Each row is a point on a landscape with many valleys, with its height.
A ball rolls from a point to the lowest of its 2 nearest points, and stops where none of them is lower. Distance is the straight distance between rows; heights are no part of it.
(930): -2	-8	19	-7	-24	-23	29	7	16	12	7	26	-30	-24	4	0	-13	14	-3	10	35	4	-14	10	12	-16	-10	-26	-2	-42	1	-5	-11	12	8	-15	1	40  h=2.81
(581): 36	17	9	23	-18	-1	-27	-1	-16	-26	13	22	35	1	-17	-40	-19	20	17	-16	15	-26	-6	-22	-1	-6	-13	-19	24	-2	10	-9	1	-13	-7	38	-28	14  h=6.94
(1125): -21	-8	10	20	18	4	-5	-4	20	-1	-5	-2	10	5	-5	5	19	-8	2	8	-8	3	23	-20	6	13	-4	-1	6	1	-4	-2	17	39	-32	1	16	-1  h=6.78
(1009): 4	-38	-37	-7	-19	9	-21	-44	10	8	-20	26	5	-39	11	-20	-6	-26	-4	26	30	-19	-7	8	-13	1	-24	14	27	-15	16	-2	-22	13	16	-12	-8	22  h=5.09
(8): 1	4	4	-1	-12	19	16	-21	-18	-4	14	-17	-13	17	9	18	-39	22	19	-9	-23	22	3	-9	7	14	16	23	-18	-17	-15	16	-7	-22	-6	15	-5	-3  h=5.62
(2): 24	26	6	20	-13	-1	-15	8	3	-8	13	-1	16	-20	2	-21	5	9	-9	5	6	6	-11	-16	-21	-14	-5	9	9	11	24	-16	-21	-19	1	-7	16	-11  h=4.69
(16): 17	40	23	-1	-11	-17	-7	30	-8	8	9	-45	16	11	-22	-5	6	18	23	-6	-8	-4	-41	-8	-1	-29	-3	-28	11	21	-9	-23	0	-17	-38	-4	14	25  h=4.52
(1449): 4	-21	8	-13	5	-27	13	6	21	2	14	39	-7	-10	-5	1	3	-6	-13	6	32	1	-20	25	-10	-4	-20	3	7	-18	15	12	-11	-9	25	-23	3	8  h=2.82
(539): 16	33	18	-1	-30	-20	8	19	-8	11	-2	-41	8	2	-17	5	4	26	37	5	-12	4	-2	-10	-7	-39	-4	-45	-1	4	-2	-30	7	0	-31	-5	14	33  h=5.22
(783): -3	-21	11	-11	-16	-17	-1	-19	21	10	-9	29	-11	-17	-12	2	-2	-17	-15	28	23	-6	-5	-9	-4	-6	-2	20	-4	-37	7	11	4	19	-16	-12	-13	32  h=4.21
(266): -7	0	-8	2	21	-9	11	3	24	14	6	0	-6	-16	14	-7	23	-20	-29	1	11	3	2	17	-15	-19	-4	19	3	16	9	0	-20	-1	33	-15	26	-29  h=4.12
(190): 9	-14	-10	-5	34	3	-21	1	11	11	-4	19	22	-5	1	-12	29	-32	-10	11	45	-2	2	16	-14	-11	-17	48	10	2	16	21	-5	7	14	-12	10	1  h=0.58
(1221): -5	-5	-14	14	19	0	1	-34	29	20	-13	-16	5	-8	12	4	16	-29	-24	5	-1	-13	27	-4	-14	-10	12	27	5	12	6	-1	15	26	10	-11	7	-30  h=2.74
(510): -25	1	-17	11	-18	-11	29	-5	29	10	3	5	-27	-15	2	-5	15	5	-24	17	-2	5	6	11	-11	-12	12	-18	7	-11	9	-22	-27	10	28	-20	22	0  h=5.96
(348): 35	8	-11	-3	-17	15	-1	-13	-27	-15	6	29	-5	-4	-9	-12	-38	9	25	-12	21	-12	10	-4	-10	7	0	-40	-11	22	4	-19	30	-27	6	38	-9	4  h=5.49
(189): -16	-9	-2	-16	-10	11	22	-34	-18	-5	15	-7	-14	19	-8	12	-39	18	15	-4	-9	6	12	-10	17	13	14	0	-25	-31	-22	17	-1	1	-11	27	-16	15  h=5.37
(619): -5	2	2	6	-26	8	18	-26	6	-1	13	-24	-13	10	-4	24	-8	11	12	10	-17	1	26	-32	-4	8	18	-6	-20	-22	0	-13	6	15	-29	13	-4	16  h=6.20
(1192): 6	-10	11	-18	-6	-19	-20	28	-2	-10	15	3	-11	-5	-33	2	-5	19	3	-18	8	-6	-27	20	14	-3	-2	-25	-3	-5	-23	7	-4	-11	-21	1	-5	29  h=3.95
(685): -21	-11	1	23	9	5	-5	6	-11	7	-18	-22	-7	10	40	0	-1	-7	-3	-17	-37	29	-15	14	17	14	8	-5	6	7	-7	7	14	1	5	-17	4	-38  h=5.74
(260): 0	-10	12	-14	-8	-15	-13	-3	-18	-14	9	12	-15	-14	-39	2	-3	18	18	-21	24	-17	-9	8	14	-15	-10	-34	-19	-13	-17	6	17	9	-35	13	-18	38  h=3.38
(874): 18	19	1	5	-12	2	11	-21	3	9	17	-32	-15	12	3	15	-6	-1	-3	-5	-17	14	9	-26	-11	-5	7	17	2	10	8	-4	-6	-21	-4	-8	12	-21  h=4.92
(761): 32	7	-17	-20	-14	13	-14	19	-39	-12	6	8	1	-12	-11	-13	-29	21	35	-24	-2	0	-2	-5	-1	-18	6	-37	-22	10	7	-18	21	-25	9	30	-4	0  h=5.12
(902): 33	5	41	-4	11	-4	-10	24	16	-6	26	17	28	-14	-7	-12	13	4	0	-2	31	-6	-23	-2	-20	-5	-21	12	9	0	11	14	-18	-30	-12	-16	10	5  h=2.92
(115): -7	3	25	-1	15	12	-13	6	9	-2	-8	-3	15	13	-11	-20	12	-5	-13	4	-13	-3	-7	0	27	29	-9	37	-5	1	-17	33	-5	-1	-11	5	-4	8  h=6.16
(946): 10	-4	14	1	0	9	29	-13	17	14	12	-22	-16	8	0	34	-2	1	-1	0	-12	-3	23	-30	-19	3	22	11	-5	-20	0	-14	8	5	-19	-1	-12	-9  h=5.86
(629): 4	24	-14	11	-18	-12	25	-2	16	8	20	-11	-23	-5	16	0	3	12	-16	0	-6	6	5	-4	-16	-25	-1	-10	-1	-4	19	-30	-33	-11	28	-18	22	-15  h=5.63
(220): -6	0	18	6	13	-2	3	31	-1	9	-3	-12	-4	4	16	-5	3	-13	-11	-14	-20	26	-15	13	9	10	0	4	5	23	-3	16	0	-18	4	-25	21	-37  h=5.39
(614): -26	-1	-21	2	-8	-7	23	-5	11	-9	19	22	-19	5	-4	5	3	2	-27	-4	0	9	11	26	-10	-15	14	-13	-5	-12	7	-14	-35	6	49	-7	16	-3  h=6.21
(698): -4	-1	43	0	25	4	6	6	9	17	-8	-28	4	13	2	-5	17	-4	-3	-6	-19	-1	0	-16	22	25	-9	42	-4	-6	-20	30	7	-10	-19	-8	-6	-7  h=5.95
(245): -14	-3	17	4	7	18	18	15	-21	1	-31	-28	-16	21	11	31	14	-5	13	-16	-42	17	-5	17	20	-1	25	-45	0	1	0	-14	9	7	0	-18	10	-7  h=2.45
(1108): 21	6	24	2	26	5	-21	12	7	-3	12	17	32	-11	-5	-20	28	-10	-11	1	38	-5	-7	5	-15	2	-15	34	13	8	9	25	-16	-7	3	-8	8	-2  h=1.94
(1258): 24	29	10	29	-8	-15	0	7	-12	6	14	-42	7	18	16	-10	16	0	6	1	-13	13	-12	-26	1	-5	2	-1	12	31	24	-9	2	-17	-7	0	21	-25  h=2.60
(1052): -3	-2	-11	-1	-4	1	-22	-8	-4	-7	10	25	10	7	-17	2	7	-3	-7	4	10	-2	3	-1	13	18	-4	18	5	1	-7	22	-6	-2	-6	8	-11	4  h=3.97
(675): -4	-14	22	-9	-14	-24	30	-13	12	2	2	16	-32	-26	6	1	-7	2	-10	22	24	2	-9	-2	-5	-6	-5	-1	-15	-37	2	3	11	8	-21	-16	-9	33  h=3.62
(1270): 18	4	24	5	-29	-3	-10	-31	2	1	11	31	2	-28	6	-25	-12	4	3	16	39	-4	-17	-17	-10	-2	-15	-2	10	-26	6	2	-1	0	-10	-1	-19	32  h=6.84
(1421): -8	-5	-22	-19	5	31	3	-1	-16	-11	-16	4	9	0	27	14	-15	-16	-18	19	-7	-7	36	-8	-28	8	21	46	-24	6	2	17	4	-19	37	6	-5	-26  h=2.68
(1062): -41	-7	22	23	6	20	5	-18	-20	6	-24	-19	3	41	34	18	-9	18	16	-17	-49	-1	-6	-2	29	16	21	17	-8	-11	-10	-15	9	21	6	0	-20	-22  h=6.12
(505): -18	-8	-48	-6	33	10	-19	-11	6	-12	-8	9	22	-4	13	1	6	-34	-34	14	14	10	23	10	-5	-3	5	42	-5	23	7	10	5	11	26	6	1	-13  h=2.69
(1389): 8	-45	-30	-16	-11	6	-13	-47	14	29	-28	-6	-2	-43	8	-8	4	-22	-14	17	28	-18	3	9	-17	-5	-2	38	25	-3	14	8	-17	8	12	-12	2	8  h=5.14
(1349): -9	0	27	11	1	2	-10	13	-13	-17	-6	-38	9	17	-9	5	17	14	21	3	-21	-6	-3	-9	8	3	-3	-23	9	18	4	-18	16	37	-57	-5	7	11  h=6.27
(1313): 13	-5	11	1	-16	3	33	-34	37	24	-1	-20	-30	-17	17	23	-11	-7	-7	-2	-5	-12	16	-18	-42	-7	21	11	-11	-16	-5	-7	2	-10	-1	-12	-19	-8  h=5.41
(583): -9	-22	-32	-6	3	-3	-3	-37	32	24	-10	7	-6	-18	7	10	6	-24	-20	7	19	-16	5	9	-23	-11	10	36	4	-11	6	1	-10	14	13	-19	-5	-3  h=4.73
(386): 4	-2	38	1	22	3	22	8	7	13	-10	-38	-6	18	0	6	10	-1	8	-5	-27	-2	17	-39	15	25	-1	18	0	0	-12	-5	8	-8	-19	-1	-15	-8  h=5.67
(676): -25	-3	-28	13	3	-19	-11	4	22	10	0	32	9	-24	-1	-10	18	-3	-13	14	14	4	-3	15	17	-18	-6	-9	18	7	1	-10	-23	29	26	-9	24	9  h=5.85
(1434): 33	-9	11	3	4	-4	7	4	7	-4	2	51	0	-11	5	-18	-11	-7	17	14	25	-37	-1	11	-29	11	-21	-34	-9	4	10	5	19	-23	28	2	-3	18  h=6.18
(782): -8	-3	2	-6	-5	12	27	-35	-1	8	17	-15	-9	13	11	22	-21	0	-11	-6	-18	17	11	-18	-6	25	13	21	-12	-25	-19	10	-7	-10	5	16	-20	-18  h=5.87
(607): -9	-7	-3	-17	25	-6	34	2	27	24	6	2	-2	6	2	8	15	-26	-36	-13	3	18	-2	20	-21	-6	7	16	-3	-8	3	6	-15	6	28	-21	14	-16  h=3.57
(1095): 14	7	29	6	18	-5	14	23	16	12	17	-16	-5	-3	2	-1	15	-10	-14	-7	1	12	-20	-1	-1	-2	-15	3	7	9	-4	23	-12	-27	-1	-17	20	-13  h=4.83
(432): -30	8	-37	-7	-9	-4	-20	-3	-15	-3	5	0	-2	3	-26	22	14	-3	1	-11	-31	1	12	19	14	-7	16	-17	2	14	-3	-3	3	37	4	5	11	-5  h=3.59
(956): -15	-11	5	-18	-2	-19	5	41	12	3	7	11	-18	3	-30	4	16	10	-4	-16	-1	1	-20	30	23	-8	1	-29	-11	-2	-23	8	-7	8	2	-5	8	21  h=3.34
(1150): -19	10	-48	-8	4	-7	-29	24	-22	-16	2	19	4	-1	-7	19	6	3	-14	-11	-15	-3	14	27	8	-1	13	-16	-1	23	3	-10	-9	15	23	16	11	-11  h=4.05
(1218): -16	-9	44	-8	27	17	3	8	-7	-5	-25	-38	7	25	9	-9	-1	22	18	6	-26	-11	2	-20	25	38	-17	3	-14	6	-15	-9	11	24	-35	3	-19	6  h=1.78
(1196): -2	-5	-4	18	14	4	9	-4	-15	14	-15	-38	-17	4	30	30	17	-24	-16	-10	-29	11	5	-14	7	-7	10	-24	12	7	15	-21	8	11	11	-11	1	-47  h=4.06
(1002): 0	3	-25	2	-6	0	-51	50	-17	0	-1	9	21	-11	-18	-9	15	12	5	-30	-13	-19	-3	18	15	-3	-7	-27	3	36	12	-20	-1	1	11	13	10	-13  h=1.25
(892): 6	-7	-20	-27	25	30	-3	-1	-2	-4	-19	-12	12	1	15	0	-1	-27	-13	6	6	-19	38	2	-19	9	9	67	-19	10	0	28	-7	-10	34	23	-2	-26  h=1.98
(643): -6	10	28	-1	1	19	7	3	-7	-1	-8	-34	-11	21	10	10	-10	15	24	-6	-35	10	-11	2	28	26	11	14	-2	-8	-27	2	6	-16	-16	-4	-14	10  h=3.41
(40): 21	18	-4	-3	-29	-5	6	-16	-9	-9	24	16	-20	-19	-13	-4	-13	26	28	-19	20	2	-13	1	5	-26	-2	-35	-7	-3	0	-7	5	-1	-3	9	-2	17  h=4.91
(212): 34	17	26	10	-3	-10	-17	23	0	-7	19	6	17	4	-14	-15	-7	19	5	-1	28	11	-30	-9	-12	-15	-6	-13	5	0	-6	3	-11	-32	-16	-8	-5	15  h=3.77
(1051): 14	21	3	11	-16	11	7	4	-30	5	-2	-52	-8	38	9	29	9	12	36	1	-41	23	5	-33	23	5	14	-1	11	4	6	-27	3	-17	-12	11	-9	-10  h=3.82
(107): -13	-18	-23	1	-12	-11	-31	-23	22	9	-15	33	18	-31	-1	-11	16	-13	-6	29	22	-5	3	-4	12	-3	-13	12	24	-15	5	1	-7	26	-5	-11	6	34  h=5.10
(1004): 23	-6	-7	-18	6	25	7	-9	-11	-24	2	18	-4	-6	9	-4	-11	-13	-5	26	20	-19	28	-14	-39	1	2	11	-21	11	12	12	-6	-36	29	-2	-13	-14  h=3.96
(871): 1	0	23	-12	3	-16	22	3	-5	-13	16	-13	-34	13	-8	17	-22	12	11	-8	16	17	6	1	0	12	1	-11	-16	-32	-33	13	12	-11	-33	3	-6	30  h=4.71
(277): -32	-19	-48	-15	4	-11	1	-21	3	3	-10	17	11	24	-8	22	-9	-26	-18	-6	-5	21	1	9	5	25	23	21	0	-7	-14	19	-4	25	10	10	-5	9  h=6.39
(1263): -10	4	-15	-5	31	-12	-10	44	2	-9	-8	26	20	-1	15	-11	13	-13	-20	3	7	11	1	24	6	3	-10	-7	5	32	0	17	-3	-11	36	-8	18	-24  h=5.02
(886): -1	-39	-15	-18	-16	-3	-3	-31	15	8	-20	18	-4	-35	5	-6	-6	-24	-5	37	26	-13	-6	-19	6	1	-15	17	20	-34	8	3	-6	25	-6	-14	-10	37  h=4.68
(648): -3	6	-14	1	8	6	-42	45	-20	-13	-29	42	15	-6	11	-10	2	-3	6	4	-18	-10	1	7	2	7	9	2	-6	26	-10	9	25	-31	29	-10	1	-2  h=7.09
(1440): 2	13	-32	5	20	2	-44	39	-16	-13	-19	41	25	-9	3	-7	10	-15	-7	11	-9	-18	19	-8	-13	24	-3	-14	-5	30	3	4	11	-13	39	11	0	8  h=7.29
(1040): -16	-5	-8	26	20	-2	11	-22	13	12	-13	-19	-6	-4	17	15	15	-19	-17	1	-15	1	22	-10	-5	-6	10	-12	3	-5	11	-24	16	36	2	-9	4	-45  h=3.46
(1179): -26	2	15	5	3	17	-15	4	-9	-7	-27	-8	23	20	6	-30	0	12	2	-4	-22	-7	-14	6	34	28	-20	45	-8	17	-16	26	-3	5	6	-3	1	-12  h=6.32
(665): 7	-3	-29	-17	1	25	11	-16	-4	-12	-4	-10	1	-11	20	5	-12	-16	-21	15	6	-16	40	-13	-51	-3	10	32	-16	14	14	3	-14	-28	20	3	-5	-35  h=3.35
(900): -21	-10	-37	7	-22	-1	-3	-34	12	4	2	9	-18	-19	0	7	-2	10	-4	18	-1	-5	15	-9	-12	-2	24	1	-1	-16	6	-9	-5	20	-3	-4	11	5  h=6.68
(893): 22	29	25	20	7	-9	-19	22	-6	-12	8	-12	36	4	-7	-30	12	2	-8	-3	12	0	-18	-21	-4	-4	-6	17	15	25	9	5	-12	-26	-11	-1	14	-14  h=4.14
(1311): -11	-8	-25	4	6	-3	-7	-15	13	5	1	27	4	-2	-10	-1	16	-10	-22	13	10	0	3	3	-9	-3	1	31	4	-6	4	7	-6	15	0	-8	2	-6  h=4.33
(385): 1	-6	13	-2	15	-11	5	22	15	10	16	22	-9	7	-13	5	10	-3	-14	4	7	17	-23	13	5	3	-4	5	6	0	-15	18	-14	-11	-5	-10	8	1  h=4.19
(996): -26	-19	29	16	9	17	3	1	-16	12	-36	-27	-6	33	42	8	3	-5	9	-12	-37	14	-13	-4	28	11	21	5	1	-7	-10	1	8	3	4	-17	-16	-35  h=5.97
(1056): -16	-6	2	-15	-20	-9	22	-8	-1	-15	7	-3	-9	-9	-11	25	-19	24	20	6	-1	4	22	13	-5	-18	0	-28	-16	-34	1	-4	13	32	-37	4	-3	34  h=1.39
(1269): -13	-24	38	3	28	8	21	1	11	20	-35	-26	10	20	10	9	15	-5	6	-5	-21	-19	20	-25	11	15	-5	7	-2	5	-5	4	8	30	-14	12	-35	-40  h=1.72
(527): -15	4	-12	-8	-16	0	9	-9	1	-7	11	0	-10	5	-21	34	-1	18	17	2	-31	2	25	18	-6	4	9	-22	-12	-6	4	-3	7	32	-30	2	8	28  h=2.43
(219): 27	16	-2	-9	-29	7	-16	7	-34	-13	18	-11	-5	5	-28	-9	-30	25	30	-16	3	8	-4	-3	5	-21	-2	-20	-2	2	-11	-2	0	-24	-10	18	-3	3  h=4.66
(1148): 4	18	11	9	1	-2	-41	56	-22	-12	-28	17	26	-3	15	-23	-5	6	7	-4	-8	-9	-15	-8	8	-1	7	1	-3	34	1	4	15	-39	9	-10	21	-13  h=6.85
(52): -3	9	1	10	0	12	13	1	-25	3	-9	-40	-11	21	10	31	18	-10	21	-9	-52	19	-2	-10	20	3	21	-18	0	4	6	-25	13	2	-18	-9	-1	-8  h=3.19
(800): -16	-12	46	-12	10	33	0	19	-14	-20	-30	-42	3	26	9	8	-4	13	26	-2	-35	2	-2	2	31	14	5	-9	-9	2	-10	-27	15	20	-35	-4	-16	4  h=2.36
(774): 29	23	8	3	9	-15	-17	67	-11	-9	-4	9	18	-2	0	-19	-8	13	8	-8	0	-11	-21	-2	-3	-12	1	-19	4	33	9	-8	-2	-45	19	2	22	-5  h=6.52
(1146): -50	3	2	14	5	25	-8	-9	-8	4	-26	-6	10	29	17	-3	-3	11	7	-11	-38	-4	-2	1	38	27	1	26	-12	2	-20	13	3	26	5	2	-6	-10  h=6.26
(1001): 17	24	7	-7	-18	1	15	-15	-25	1	25	-28	-20	11	-29	-3	-27	20	33	-9	12	25	-2	-2	7	-29	-4	-27	-18	-4	-33	2	12	-19	-20	16	-6	21  h=4.07
(1347): -21	-14	-19	-24	10	1	7	-13	8	12	-17	6	10	16	6	12	-11	-26	-26	-9	-5	17	4	14	-7	30	12	47	-8	-19	-17	25	-8	-2	12	14	-10	-1  h=6.25
(372): -6	-17	50	0	27	8	7	10	0	16	-40	-37	16	19	8	-20	8	0	7	-2	-17	-14	-5	-34	35	23	-14	9	-6	7	-5	6	3	16	-18	-1	-30	-23  h=1.09
(718): 17	2	-5	3	-22	-2	26	-34	-15	1	21	35	-29	-18	-3	-14	-24	22	24	-12	30	-15	-24	21	11	-13	-7	-32	4	-3	9	-25	12	-2	7	15	-11	21  h=5.24
(1426): -15	-17	26	13	14	1	1	12	17	-12	-10	-25	9	8	-2	0	15	15	5	5	1	7	5	8	11	17	-12	-19	5	4	6	-16	23	51	-46	-10	0	-8  h=6.54
(214): -11	-19	-16	-7	-28	-6	9	-21	1	5	6	30	-20	-47	10	-16	-9	-1	-1	29	24	-9	-13	2	-7	2	-20	-25	28	-8	15	-14	-23	7	26	-4	-3	16  h=7.11
(667): -30	-12	-16	5	-19	7	15	-40	14	-3	-7	-1	-17	-6	-4	14	-14	10	3	22	-12	-14	29	-20	-3	3	16	5	-18	-29	8	-2	8	37	-23	8	-7	14  h=6.46
(437): 14	-1	1	-11	-12	15	5	-32	2	-10	15	7	-2	-14	-5	-6	-9	-2	-6	13	16	-9	20	-12	-27	-2	-5	30	-7	-6	15	10	-18	-18	5	-1	-6	-15  h=4.47
(1074): -21	-30	15	4	30	5	23	-9	16	21	-24	-9	11	19	5	20	15	-26	-10	1	-9	-1	13	-13	4	16	5	7	8	-5	-9	1	26	35	-13	7	-7	-29  h=2.32
(1450): 11	21	1	31	8	-8	17	0	-9	15	4	-48	-15	11	27	7	22	-12	-4	-3	-23	20	-1	-21	7	-7	8	-14	7	22	30	-23	-2	-6	1	-9	5	-44  h=3.56
(1398): 29	14	35	5	1	5	-2	-24	-11	-12	24	33	10	-6	-5	-24	-20	5	11	6	52	-7	-10	-7	-7	-1	-26	-1	3	-15	5	10	6	-26	-4	17	-28	25  h=6.65
(1082): -8	7	-19	10	31	-15	11	28	-7	-7	-2	-6	2	-7	22	-9	16	-16	-34	2	-10	10	9	18	-2	-6	-7	0	0	25	9	9	-4	-5	34	-7	33	-39  h=4.70
(1180): 11	18	14	-23	-7	-19	26	-2	-19	0	18	-8	-27	-9	-28	2	-13	11	26	-12	26	7	-1	10	1	-37	-7	-44	-24	-18	-27	-9	22	-9	-25	8	-7	39  h=3.40
(1276): 42	19	24	21	-15	16	-6	-22	-14	-13	13	16	26	-9	-4	-38	-27	20	20	-16	37	-11	-16	-11	-9	-9	-25	-13	13	-7	-1	-4	16	-22	-18	30	-31	21  h=6.80
(711): 26	10	20	5	-14	-16	-2	5	-3	-9	28	2	-9	-7	-20	-11	-19	25	20	-11	38	4	-19	-12	-5	-22	-16	-32	6	0	-10	0	0	-19	-17	9	-8	13  h=4.40
(90): -16	6	-52	9	21	6	-33	-3	-12	-28	-6	13	17	-7	4	-5	8	-6	-27	13	1	13	26	8	12	-3	1	19	4	28	8	1	1	9	23	7	7	-24  h=3.17
(959): 0	-7	-52	0	16	-11	-22	25	6	-10	-4	39	8	-2	-7	0	5	3	-8	2	0	2	9	37	7	5	-2	-17	-5	28	5	-15	-7	1	33	12	2	-6  h=4.38
(238): 2	14	16	16	7	11	6	-6	-4	7	5	-32	-8	15	4	4	3	-1	-1	-2	-36	2	5	-31	17	21	-1	23	0	3	8	4	-3	-9	-7	12	-3	-23  h=5.36
(816): 0	-17	4	-20	2	-30	13	24	14	6	10	28	-15	6	-17	8	-3	-5	-9	-10	23	10	-28	32	9	-3	-7	-19	0	-25	-12	23	-4	-9	12	-7	-3	20  h=3.60
(1176): -16	-5	-34	-16	-6	-10	16	11	9	2	16	24	-12	15	-18	14	2	1	-26	-12	-5	21	-6	27	1	2	6	-18	-7	-16	-7	8	-12	7	31	-3	10	1  h=6.41
(1104): 3	0	20	-17	-19	-25	8	0	-7	-6	12	5	-14	-22	-16	2	-10	22	28	0	27	-2	8	4	-1	-23	-6	-35	-10	-22	-11	-8	21	16	-39	2	-6	47  h=2.59
(1431): 6	-21	-37	-12	37	-2	-9	-6	19	-2	-9	5	16	-9	16	3	26	-39	-17	7	38	-5	19	17	-21	-17	3	45	-3	19	19	14	-7	9	26	-3	8	-16  h=1.90
(1395): 19	29	28	14	-1	-6	-30	20	-3	-17	5	-9	38	16	-15	-39	3	17	-11	-7	2	-11	-39	-24	9	-3	-3	5	27	17	-8	8	-9	-14	-31	7	1	11  h=3.68
(314): 29	3	2	2	-6	-5	-28	53	-15	-15	3	14	28	-7	2	-20	-8	13	21	-16	3	-18	-16	-12	-16	1	-7	-42	1	14	13	-9	5	-38	12	19	2	11  h=6.19
(422): 25	39	9	22	-12	-15	-9	22	-17	3	15	-47	25	26	-11	-11	5	10	20	-5	-6	10	-25	-16	7	-19	11	-9	16	23	2	-15	-5	-21	-21	6	21	0  h=3.72
(995): -21	13	-12	-7	-2	10	17	19	-12	7	-14	-23	-17	22	-7	29	8	-8	-3	-27	-41	25	-9	33	7	-4	17	-42	1	-5	-10	-8	-6	7	12	-11	11	6  h=1.58
(696): -14	11	-31	9	1	5	-34	-4	-15	-21	2	15	16	8	-9	-4	1	-2	-10	6	-1	-2	16	-1	17	22	-2	22	1	15	-1	9	-2	18	5	24	6	-17  h=3.58
(1436): 14	1	1	-4	-22	18	24	-30	24	7	16	-14	-14	-7	7	11	-7	-13	-18	-5	3	-6	14	-5	-36	-2	4	39	-16	-7	3	13	-15	-16	6	-1	-13	-23  h=4.90
(1081): -9	-9	16	-20	3	-4	27	-24	-3	-3	4	-14	-24	23	-2	24	-27	8	0	4	-2	1	14	-7	0	29	6	5	-28	-43	-26	17	12	-3	-29	17	-24	28  h=5.13
(126): -5	19	-20	4	-8	-10	-43	24	-7	-7	5	3	10	-3	-19	-9	19	11	-4	-18	-9	-16	-21	3	15	-8	1	-17	20	23	0	-1	-6	21	-9	11	19	0  h=2.30
(1015): 1	24	15	25	-17	0	-32	13	-2	-10	10	-7	25	1	-23	-15	17	14	-5	-5	-1	-17	-17	-13	11	-2	2	-2	16	17	-9	6	-9	14	-32	6	12	10  h=3.12
(1132): 48	-4	30	-1	5	11	1	-11	-2	-9	18	47	6	-10	12	-23	-13	-12	7	10	44	-19	-16	10	-31	2	-29	-7	-1	0	27	6	16	-23	8	-2	-16	23  h=6.45
(85): 17	19	-3	4	-16	15	16	-5	-13	11	9	-39	-13	29	9	14	-15	13	29	-2	-25	35	-2	-14	10	3	11	11	3	5	-2	-18	-2	-41	-8	0	7	-19  h=4.37
(79): -12	-19	-14	-18	-5	25	14	-29	5	4	-2	-5	-2	13	18	11	-21	-9	-21	-3	-15	2	14	4	-20	27	19	47	-21	-17	-1	25	-10	-13	22	21	-12	-22  h=6.08
(814): -15	-5	-35	18	20	-17	-41	-14	24	3	-7	35	23	-19	-2	-11	18	-18	-7	22	27	-1	-3	6	13	-14	-18	24	24	12	11	-4	-6	29	9	-13	13	12  h=5.48
(735): -18	-16	10	-7	29	-1	22	4	21	27	-7	-6	2	4	6	20	23	-33	-29	-2	4	14	4	4	-5	3	8	22	8	-3	-8	19	14	13	0	-10	-6	-21  h=2.95
(1409): -7	-8	-5	0	20	5	-3	-20	14	20	-9	-14	16	4	-2	-3	19	-36	-15	1	6	-6	15	5	-4	-7	-3	56	0	16	2	24	-2	26	5	11	-5	-35  h=1.91
(595): 6	28	13	14	-15	-7	-8	11	-1	-5	7	-31	10	10	-7	11	14	18	27	2	-23	-8	3	-20	6	-16	3	-25	12	5	4	-21	6	14	-48	-8	25	23  h=5.83
(1206): 5	-11	15	0	-17	-12	34	-5	24	-1	21	25	-29	-9	-2	-9	-8	9	-8	5	34	5	-17	18	-6	-16	-13	-23	7	-21	9	-9	-23	-11	31	-13	4	11  h=1.76
(237): 18	-10	-13	5	-19	-9	-1	-11	-4	-7	12	46	-18	-13	-7	-8	-12	10	9	-5	25	-9	-18	23	-3	0	-11	-34	-4	-8	18	-9	14	14	23	13	-7	9  h=5.55
(313): -24	-9	-44	-12	12	-14	-5	5	-2	-6	-3	26	3	13	-6	10	1	-8	-17	-10	-5	21	-7	31	12	14	5	3	0	2	-20	15	-8	18	12	0	-1	-1  h=6.53
(19): 1	-12	-4	-2	-31	5	11	-36	1	3	10	26	-27	-48	15	-18	-9	3	3	20	18	-4	-20	-11	-4	-11	-6	-10	13	-18	5	-1	-1	-4	-5	-15	-11	22  h=7.04
(1295): -20	-5	43	-7	11	27	14	6	-17	0	-30	-44	-8	31	21	20	-19	16	32	-6	-36	11	5	-5	20	6	13	11	-2	-13	-22	-26	5	-8	-29	-8	-31	4  h=2.89
(534): 38	8	0	13	-8	8	-19	18	-10	-12	3	25	8	-15	-6	-31	-17	5	23	-16	18	-26	-3	-18	-23	0	-16	-45	-3	18	6	-20	28	-27	9	26	-1	14  h=5.84
(1152): -38	-2	-31	-4	6	7	-2	-7	-3	-3	-6	-1	7	12	-20	31	15	1	7	8	-30	-3	31	19	10	4	14	-20	-2	-6	1	-2	20	53	-26	8	16	4  h=3.10
(911): 6	24	-7	12	-6	-11	2	13	9	-5	15	-4	4	-25	17	-17	8	13	-16	15	4	-7	6	-6	-25	-17	-13	-5	12	23	37	-31	-26	-18	29	-21	22	-18  h=5.17
(199): -2	3	1	-16	-5	-7	8	29	-5	6	3	-14	-17	9	-17	13	2	7	4	-22	-39	12	-9	27	13	-2	1	-32	-4	-2	-17	2	5	-2	-5	-9	19	14  h=2.52
(1401): 2	-7	-14	-18	9	-6	-16	35	6	-13	-1	46	12	-5	-8	3	4	-4	-14	3	5	7	4	30	-11	8	-5	-5	6	13	9	10	-3	-15	31	1	8	-5  h=4.72
(84): 11	-11	-13	8	-1	-14	-9	-1	10	0	4	52	7	-14	4	-14	-6	-1	4	16	26	-19	-5	27	-22	5	-17	-17	8	0	23	-6	3	-5	29	1	-7	9  h=5.88
(852): 0	2	23	-8	1	-3	4	14	-2	-8	-3	-29	-25	14	-6	17	-13	17	18	-13	-21	18	-14	8	10	13	9	-9	-11	-19	-41	2	8	-28	-32	-12	-1	26  h=4.04
(1254): -26	-23	-39	-12	-25	-11	7	-31	14	9	-11	20	-13	-38	-3	-7	-1	-9	-10	25	11	-7	0	0	1	-7	8	-15	18	-21	11	-13	-14	19	12	-19	1	20  h=6.90
(1320): 20	12	-1	-2	24	20	3	-11	1	19	-10	-23	13	3	10	-12	8	-25	-8	-9	7	-25	23	5	-8	5	-1	65	-3	8	9	23	-15	14	25	13	0	-32  h=1.06

Where does a ball stop that starts at each point below?
(1389) | (190)
(313) | (372)
(1132) | (190)
(648) | (1104)
(1176) | (1002)
(1179) | (995)
(667) | (1320)

Call two points neighbours if one is among the 2 nearest of the other. Go from one point of each pair to the other, from neighbour to neighbour, staying as low as possible. Name the highest point that can't be avoided.
(1056) and (956) | (1192)
(995) and (372) | (1263)
(190) and (1320) | (1125)
(995) and (1002) | (1150)
(190) and (1206) | (1389)
(1258) and (1320) | (1196)
